Points, in no order, along strands that fork and pass close to each other.
Points whose rows are less than 54.8 apart are linked; no others are. Some points are linked to none.
Tozu: [ 17  -1   6   8  14 -11   3  27 -15 -49   7  19  14 -12   2  -6  16   6
   1  19  33  29  -5   4  17]
Vulo: [-12 -19  25 -44 -36  13 -13  -9   3  29  -9  32  -5   9  20 -61  -8  -1
  22  -1   6 -39   7  -3   7]
zutat: [-16  -9   8 -19 -31  20 -18  -5  10  33 -11  19   1  18  27 -47 -15  -9
  32   1   8 -39 -11 -11  -2]
sepe: [  5  21   4   0  19  22   6 -36  10  30  -6 -30  12  27  -4  15   1 -11
 -60   7 -28  31   5   1  34]
Kurab: [ 30  -4  -2  18  -7   0  -7 -15 -14 -16   5  -1 -22  -1  -2  23  -3   6
 -34  34  11  54  22   6  10]
resu: [-16  -9 -10 -12 -15 -16  -7  12  -2  -7   6  22  -1   1   4   7 -27   4
  36  -1  36 -24  13  13 -41]
pir: [ 17  -4  17  -5   6 -10   2  35 -14 -43   5  25  12 -11   2 -27  22  -6
   9  17  32   9  -4   2  18]
vike: [ 10   7  14  -9  13  35   9 -24  -4   0  10 -29  17  35  -6  -7  15 -17
 -65  30 -15  21  13   1  49]
noko: [-26  -9 -21  -8 -12 -14   4   7   1  -3  10  14  -3   5   6   9 -29   1
  41 -12  22 -42   1   6 -39]
lef: [ 30  -7   0  -2   0  30  -9 -35 -17  -8   3 -22 -21  22  -6   5  17 -17
 -55  52 -21  21  35   3  24]
Sot: [  5  -2  -6   8 -21  -2 -15   0   2   4  -2  11 -17   5   6  15  -9   2
  15  11  15  25   2  -2 -23]
teloz: [ 28 -12  -4   5 -13  30 -18 -35 -14   5  -3 -15 -32  17  -9  16   1 -12
 -39  45 -19  27  33   1   7]
fuzuf: [-19 -13 -12  -2  19 -17   6  40  12  -7  21  -7  17 -22 -12   2  -6 -10
  40 -25  -7 -48 -10  -3 -16]
suvet: [ -4 -13  37 -51 -31  11  -8   8   4  18  -4  36   0  -5   9 -66   7  -6
  23  -3   7 -40   7   3  10]
vefoz: [-24 -18 -20  -2   4 -36  16  34  -2 -10  35   0   6 -20 -21  29 -26   3
  35 -24  17 -50   9   5 -27]
lun: [ -9   4  -9  15  20  -7  -2  14   8 -12  -5   5   8 -19  -4  15   7   3
  14 -16 -10   9 -17   0 -16]
novi: [ 37 -20   1 -13 -33 -11 -20  -8 -12   2  -5  15 -38  -2  -1   5  -7   1
  -5  31  23  20  30   0  -9]
Sevo: [ -7  13 -12  24  15   4   4 -26   3  17 -19 -11  -3  -9   0  18   6  15
  -2 -40 -27  11 -24   1 -17]
vebi: [-36  -6 -30  -5 -11 -26  23   1   0  -2  17   6  -3   7   9  15 -43   9
  41 -15  16 -64   4   7 -40]
menen: [-17 -15  11 -31   6 -19  -2  45  -7 -23  21  28  18 -13 -12  -9 -23  -1
  33  -5  34 -45  19  17 -21]
kod: [ 12   8  -4  18   1  16  -6 -29   1  18  -3 -13 -17  14  -3  29 -10   1
 -35  12 -20  48   8   7   9]
seg: [-14  -8 -18  -4 -35 -18   2  -1  -2  -7   4  21 -18  12   9  25 -26  13
  30   3  42  -7  17  11 -53]
zesan: [ 37 -14  -5  13 -12   9 -10 -23 -20  -7   1 -10 -33   4  -8  20  -1  -4
 -39  45  -1  41  33   9  12]
pom: [  1  -3 -16  21 -22  33 -13 -47   1  36 -10 -22 -22  29   9  24 -18  -5
 -12  10 -32  25   0  -7   2]
Befom: [ 21  -2  32 -23 -25   3  -3  21  -9  -4  -5  17  -3  -2  -1 -52  20 -22
   0  17  13  -7  -3 -12  33]
Sotid: [ -7  17  21  -7   8  36   6 -15   6  14   6 -34  22  25  -1 -19  15 -19
 -51  18 -27  18  -2 -13  51]
kive: [ 16   5  19   8   2  12  -5   3  -4  -8   5   1   1   9   0  -9   9  -6
 -21  24  -3  33  -2 -10  32]
vasu: [ -4  29  18  17  41   3  11   5  16 -12  -6  -8  38 -10  -2 -20  27   1
 -23 -21 -14   9 -24   1  46]
mis: [-17  21  31  -5   5  37   2  -4  15  22  -1 -31  25  15   3 -26  21 -16
 -33   8 -34  11 -15 -24  50]
gurin: [ -4  15   3  15  49  -3   6   4  11   1 -17 -17  22 -22  -9 -10  20  13
 -11 -45 -31  -8 -25  -2   0]
piba: [ 24  -3   7 -10   9  36   3 -33 -13 -11   4 -27  -3  30  -4 -11  23 -16
 -64  44 -21  16  29  -1  37]
dig: [-11  20   6   9   8  23  -4 -30  14  41 -16 -28   7  12   3   5   3   0
 -24 -19 -38  20 -15 -13  25]
ruf: [ -9 -10 -15   5  34 -19   8  39   7 -17  12  -7  20 -31 -17   7   6  -1
  21 -28 -18 -27 -16  -3 -14]
vavag: [ -1  22  10  17  54  -5  10   5  14 -10 -14 -12  30 -18  -9 -11  22   7
 -21 -34 -19  -1 -27   5  26]
mavo: [ -8  23   8  -2  17  24   2 -36  11  49 -17 -36  13  21  -4  13   1  -6
 -46 -15 -35  19  -5  -8  31]
lesok: [ -4  23  28   8  24  20  13   2   8  -6   5 -14  35   7   4 -25  23  -8
 -36  -3 -10  16 -22  -6  64]
riza: [ 37 -16   4 -18 -29 -31 -14   5 -16 -16  -3  22 -25  -9  -1  10   1  13
   3  30  43  24  37  10 -16]
gigab: [-22 -17 -30   4   6 -34  23  18  -1  -3  26 -11   0 -13 -15  25 -21   5
  38 -28   1 -59  -7  -4 -33]
nebo: [-17   4 -16  13   7   6  -7  -5  14  14 -12 -10   7  -6   9   0   5   0
  30 -24 -24 -18 -27 -12 -14]
Kili: [  5  22  -7  25  15  -2  10 -33   7  24 -19 -10  -6  -4  -6  28   5  15
 -29 -32 -19  37 -10  10  -8]
mugan: [ 10   0  14 -15   8 -12   3  51  -9 -36   8  28  15 -14  -2 -29  15 -11
  22  10  34 -15  -4   9   9]
duro: [  7 -17  12 -47 -24 -29 -10   4 -14 -15   0  38 -15  -4   3  -2 -13  23
  24  10  44 -12  42  24 -26]
riz: [-19  -4 -31  14   2  -4   3  -3   8  11  -8 -11   1  -4  11   1  -6   1
  40 -28 -20 -37 -29 -12 -32]
buzod: [ -6  10  -8  22  35   0   8  -9   6   9 -19 -15   8 -20  -8   4  15  17
  -5 -48 -30  -1 -24   2 -18]
kunap: [ -3  -7  12 -18  12 -11  -2  54   0 -28  14  26  21 -18  -6 -18  -4 -10
  28   7  28 -28   4   9  -7]
mivi: [-10  20  34   5   8  29   5  12  11   2   3 -19  27   5   4 -35  28 -15
 -22   8 -17   7 -19 -18  53]
fita: [ 21  -2  26  -7 -10   0  -2  22 -15 -24   4  16   3  -5  -2 -39  26 -15
   1  21  17   5  -8  -4  35]
vataf: [  5   4  -9  24  -8   7  -4 -22   3   8  -3  -4 -21   3   2  33  -7   7
 -16   6  -7  51   0   2  -5]
mamov: [-10  -1 -15  10  -3  -8  -4   7   6  -7   0   9  -9  -9   2  26  -3   4
  21  -8   9  14  -9   2 -31]
vez: [ 13  12  -1   9  14  23   1 -39   6  20  -3 -24  -2  26  -6  27  -8  -7
 -54  15 -24  40  13   6  23]
laf: [ 22 -11   5   2 -25   7 -21  -5  -9   4  -2   8 -27   5   1   7  -5  -7
  -4  29   8  29  12  -6  -5]
luga: [ 26 -14  10 -37 -26 -32 -13   5 -13 -17  -4  35 -21 -10   0  -5  -3  18
  13  21  44   4  36  15 -14]
nug: [ 35  -7   0  16  -9 -12  -5  -1 -15 -28   3   6 -18  -7   3  19   3  12
 -20  31  27  52  22   7   1]
fupe: [ 10  -6  39 -38 -34  10 -11  12   1  17  -7  20  -5   1   2 -62  15 -23
   6   6   4 -25   4  -9  24]
sok: [-32 -10 -36   3  -9 -40  40   6  -4   2  24  -7 -13  -1   2  23 -40  10
  35 -23   8 -75   1   0 -38]
Nemim: [ -6   3  -7   5  31 -12   3  39   8 -28   5   6  23 -25  -7   3  10  -4
  16 -11  -6  -5 -18   2  -7]
Sovi: [  3  16 -10  27  11  -8   9 -22   5   5 -10   2 -11  -6  -4  34   0  16
 -20 -16  -9  47  -7  10  -9]
dato: [ 25  -5  -1  11   0 -17  -2  17 -14 -38   6  17  -1 -12   2  11  10  11
  -7  24  32  42   5   9   4]
gana: [ -7 -13   8 -32 -12 -20  -9  18 -10 -14   4  35  -3  -4  -2  -5 -18  13
  31   8  44 -20  29  17 -30]
milu: [-10  13  11   9  -4  26 -17 -10  13  28  -8 -16   6   9   4  -5   4  -8
  -2  -4 -27  14 -20 -19  19]
Lapu: [-15  13  -3  13  -4  18 -16  -6  14  27 -14 -11   4   3   9  -5   6  -4
  17 -16 -24  -4 -25 -19   7]
kuvo: [ -9 -12 -16  11  35   1   7  15  10   5  -7 -24  18 -23 -14 -11  12  12
  22 -48 -37 -39 -27 -16 -18]
Poma: [-24 -16  -7 -15   7 -26   5  42  -2 -15  27  15  15 -14 -15  12 -27  -2
  36 -12  26 -45  15  14 -24]
dem: [-20  -1 -36   6 -38 -21  20  -6   0  -7   7  13 -18  11  12  46 -19  19
  31   1  38 -11  14  12 -58]
zepi: [-15  12 -24  24 -12   6   3 -38   3  31 -23 -19 -12  12  22   8  -3  14
  17 -26 -32  -5 -35 -14 -18]
Fuve: [-17   3 -43  17  -9 -14  20 -19   1  13 -14 -10 -15   6  23   9 -12   7
  33 -22 -14 -40 -27 -14 -43]

A fork is a point with three links, a tip a point with one. Leave the first point through the second and follow the links. Name the first fork or tip that comes.
kod; vez: Fuve
sok; gigab: pir
vefoz; gigab: resu
fita; Befom: zutat

A fork is a point with three links. Follow the links from the first point to the second and name the forks in between, in order.
mugan; riza: resu
gigab; nug: pir
dem; Tozu: resu pir
